The views of a scene show one set of named points, each view turned or mirrored, shifted and resized as a whole, with a little noise and some points left out.

Scene 1
View 1
Z_703: [  4   9 -11  24   4  35  -1   2  -5  21  -8  10 -14  35  14 -12   7 -30
   8  16]
Z_87: [ -4  -5  -9  36  18  47 -32  -8  -3  23 -11  23  -3  24  17  -3  -2 -30
   5  18]
Z_733: [ -7   3  11  30  -4  38 -12 -16  18  12  -4   9  11  33   7  12  24 -28
  25  27]
Z_134: [-16  35  21  13 -11  -3  -1   9 -27  -1   9  -2  -7  19 -11   1   3  -8
  12  -5]
Z_153: [ -6  14  -8  22  22   7 -28   9 -34  10  -1   4 -24  13  10  -6 -19  -7
   0  -4]
Z_502: [  9  13  -7  14   5 -13   4   2   2  -3   3 -31 -35  39  16   9  10  -3
  23  11]
Z_22: [  0  15  -6  18  10   6 -14   0 -14   8  -2  -4 -21  24  10   1  -1 -10
  14   7]
Z_405: [-13   8  18  26   8 -14 -21   4  -1 -13  11 -28 -17  26   1  21  11   0
  25   8]
Z_496: [ -5  17  -3  18  13   0 -24   0 -20   3   1  -3 -18  17   8   4  -9  -3
  12   0]
Z_468: [  8  -9 -21  34  23  32 -14   5   0  19  -8  -1 -28  41  25  -6   6 -28
   8  22]
Z_290: [ -5   0 -14  32  28  29 -39   0 -21  18  -8  14 -17  17  19  -4 -15 -17
   2   9]
Z_612: [ -4   6  13  34  -4  35  11  13   1  13   4  -2 -11  42   4  -7  25 -37
  12  18]
Z_736: [ -6   7  -7  26  25   4 -36  -1 -20   8  -2   1 -20  13  13   5 -16  -5
   9   2]
Z_837: [ -5  20   3  14  -1   9 -15 -10  -9   6   0   5  -5  21   3   7   3 -10
  19   9]
View 2
Z_405: [  0  32  35  61   0   5 -31  50  28  -2   3   7  31 -15  -1   0  -2  14
 -40 -14]
Z_87: [  3  14 -10   3   5 -20 -38 -44  21  37 -43 -19  20  65  26 -45  -9 -12
  18   4]
Z_733: [-31   2 -13  -3 -12   8 -53   1   1  -4 -40 -42  29  38   8 -33  21  13
 -14  18]
Z_290: [ 28  26  13  27  13 -27 -18 -41  31  49 -25   5  16  51  27 -30 -27 -14
  25  -8]
Z_736: [ 36  35  32  52  15 -25  -7  -9  29  30  -8  15  13  23  21 -15 -24  -2
  13  -4]
Z_612: [-25  -6  -3 -29 -27  22 -59  -7  18  32 -36 -23  24   1  -1   1  12 -20
 -16 -13]
Z_134: [ 19  34  24   0  14   8   6  12  17   7 -12  29   6 -35 -19  26  31  15
  -2  -1]
Z_153: [ 46  34  30  29  17 -22   2 -25  33  46  -8  31   7  11  12  -3 -20 -11
  22 -13]
Z_837: [  9  18  20  19   2   0 -13   5   4   4 -14  -4  13   8   3  -6  14  13
   4  15]
Z_703: [  4  -2  12   0 -19   2 -35 -23   5  33 -23 -18  10  21  16  -9  -5 -15
  18   6]
Z_502: [  3  -2  54  54 -39  14 -37  39   4  21  19 -12  12 -27  15  21 -19  -9
  -7  -6]
Z_496: [ 31  31  35  41   8 -14  -4   0  20  22  -6  16  10   4  10   0  -9   5
  11   0]
Z_468: [  2  -6  18  20 -32  -5 -57 -29  20  56 -19 -26  16  37  33 -19 -36 -35
  15 -12]
View 3
Z_153: [-12   8  -3 -26 -24   3   5   6   1 -19  32 -19  45  46 -13  14  15   6
  -1  32]
Z_87: [  0   1  12 -36   6  30 -32  15   6 -39  17 -21  49 -19 -16  28   1  32
 -40   8]
Z_405: [ -3 -13 -10 -14   5  -2  13 -28   5  32 -15   9 -19  26 -23  -7   6   9
   9  16]
Z_733: [  2 -11  13 -27  17  22 -28  -4   3   1 -14  -3  14 -56 -17   4 -21  23
 -22 -14]
Z_703: [-24  -4  28 -23   5  24 -19  14  -7  -5  21 -20  54 -24  -1   1 -14  24
 -12  20]
Z_837: [-12   0   1 -21 -14   1  -8  -2   6  -2   0  -8  19  -8 -14  -8  -7   1
  13   0]
Z_290: [ -7   7   4 -31  -1  20 -19  13  10 -40  27 -26  48  24 -17  27  15  23
 -25  25]
Z_502: [-41 -15  24  -3  18   3  -1 -13   7  39  -4  -9  -3  30  -8 -24  -5  16
  26  31]
Z_496: [-16   6  -2 -22 -18  -1   2  -2   8  -7  14 -12  24  34 -15   0   9   1
  11  20]
Z_134: [ -7  -1  -8 -22 -41 -11  27 -11 -20  22  11   5  26   1 -12 -17  -5 -20
  28   8]
Z_22: [-24   0   9 -17  -9   7  -2  -2   4   2  14 -14  28  18 -12  -4   1   9
   8  20]
Z_612: [ -8 -22  24 -22  14  26   0  -1 -32  31  10   5  40 -44  -3   1 -18  25
 -24  18]
Z_736: [-11   8  -6 -26 -12   5  -6   1  14 -24  15 -18  26  43 -20  15  19  10
  -2  22]
View 4
Z_153: [  8 -16  -2   2  10 -19  27  24   3   7  15 -13  12   6  -9   2  11   0
   6  -6]
Z_612: [  6 -19 -35 -20   8  11 -11   8  -3  -3  14  -3  -1 -21  10  10  -7  18
 -22 -13]
Z_22: [ -1 -12  -8 -11  14 -11  19  18   3   5   5   0   1  -3   2   3   5  11
  -3 -15]
Z_134: [ -9  -8 -22 -11  -4 -20  24   0   8 -12   7   7   3   2  25   1  17  -2
  -7  -2]
Z_468: [ 13 -22 -11 -12  25  10   1  30  -6  17  13 -10   1 -15 -18   9 -14  24
  -8 -22]
Z_703: [  9 -22 -23 -18  19   7   9  18  -9   8   8 -10  -5  -9  -4  -2 -15  19
 -15  -6]
Z_502: [ -9  -4   0 -18  21  -2  15  13   4  10  -1  26  -2 -19  12  12  14  17
   1 -35]
Z_87: [ 14 -20 -19 -11  10  -4   1  29   0   5  11 -37  -2   8 -20   2 -23  25
 -13 -10]
Z_290: [ 14 -19  -6  -1  14 -11  16  33   0   9  14 -28   6   8 -23   2  -8  14
  -1  -9]
Z_733: [ -3  -7 -31 -30   4  -1 -11  13   7  -5  -2 -19 -11   0   7   8 -22  36
 -24 -21]
View 5
Z_733: [ 52 -20 -11   2  38  19  12   4  36  40  10  -2  -6 -25 -14  30 -28   2
  16   2]
Z_468: [ 19 -14  46  29  25  28  22  -1 -12  24  37  19   2 -13  -7  38 -11  -6
  12 -12]
Z_22: [  6   1  23   3  13   2  16  -6   5  14  13  -3  13 -10   5   4   9   3
  -8  -5]
Z_736: [ 12   2  33  11  10 -12  12 -38  -1  17  29   3  14 -15   6  -2  29   9
   3  -7]
Z_496: [  5   5  21  -1   9  -9  12 -22   5  11  13  -6  16 -11   8  -6  23   8
  -7  -4]
Z_612: [  3 -33  14  -6  52  28  16  15  18  28  -6  11  -5 -19  -8  31 -29 -14
  -9   2]
Z_502: [  5  25  26 -14  11  31   5  13  -2  26  11 -23   7  -9   0   7   7   9
 -16 -22]
Z_405: [ 10  21  15 -34  27  23  -8 -14  14  42   4 -29   3 -19  -5  -9  23  18
 -17 -20]
Z_87: [ 39 -37  21  31  32  -4  23 -27  11  25  33  29   3 -22  -5  33  -9  -2
  27   7]
Z_837: [ 23  -1   0  -3  15  -6  11  -4  23  18   4 -10  10 -15   5   4   2   5
  -3   1]
View 6
Z_87: [ -9 -11  -2   2  -3  11   8   0  -3  14   7 -25   6   5  -9  28   3  11
  31  17]
Z_22: [  1  -8  -3   3  10  -5  14  11  -4 -16   6  -7  -1  10   9   4  12  -2
   4   6]
Z_134: [ 30   6 -13   1  15   1  14  26 -13 -31  -5  -5 -10  -5  10  -2   5  -5
  -8  12]
Z_502: [  6 -23  -6   6  13 -11  14   5  -6 -29  16   9   4  28   9 -11  19   0
 -16 -10]
Z_405: [ 28  -7  -6  -6   2 -10  13   2 -19 -22  -1   6  18  22   9  -2  17  -9
 -14   0]
Z_290: [-17  -2   6  -2   2  -1  14   4   2   6   3 -22   7   6  10  18  12  -2
  28  20]
Z_612: [ 25 -21 -16  16   6  22  10   5 -13  -4  28  -5  -4   8 -14   2  -4  12
   8  10]
Z_736: [-10   3   5  -7   4 -10  15   7  -2  -9  -5 -14   9  10  18   9  19  -9
  12  13]
Z_153: [-11   7   5  -1  11  -6  19  13   1 -11   0 -15   0   2  23   3  15 -12
  15  21]
Z_703: [ -4 -20  -7  13  10  14  11  10   0  -4  19 -14  -8   5  -9  12   2  15
  18   9]
Z_468: [-16 -25   0  12   4   7  13  -5   0   5  27  -9   6  20  -2   7   8   9
  22   9]
Z_496: [  8   1  -2  -3   8 -10  15  12  -7 -21  -5  -8   6   9  14   3  15  -9
  -1  10]
Z_733: [ 23 -24 -15   2  -3  11   1   4 -15   1   4 -12   7  11 -27  28  -1  21
   7  -3]
Z_837: [ 13  -9  -8  -2   8  -4   9  16  -6 -18  -6 -11  -1   6  -1  13  10   5
  -1   1]

Which points are out of place in each view (at most two, in the order of its rows)? Write - if all are in place.
view 1 => -
view 2 => Z_703
view 3 => -
view 4 => -
view 5 => Z_502
view 6 => Z_496
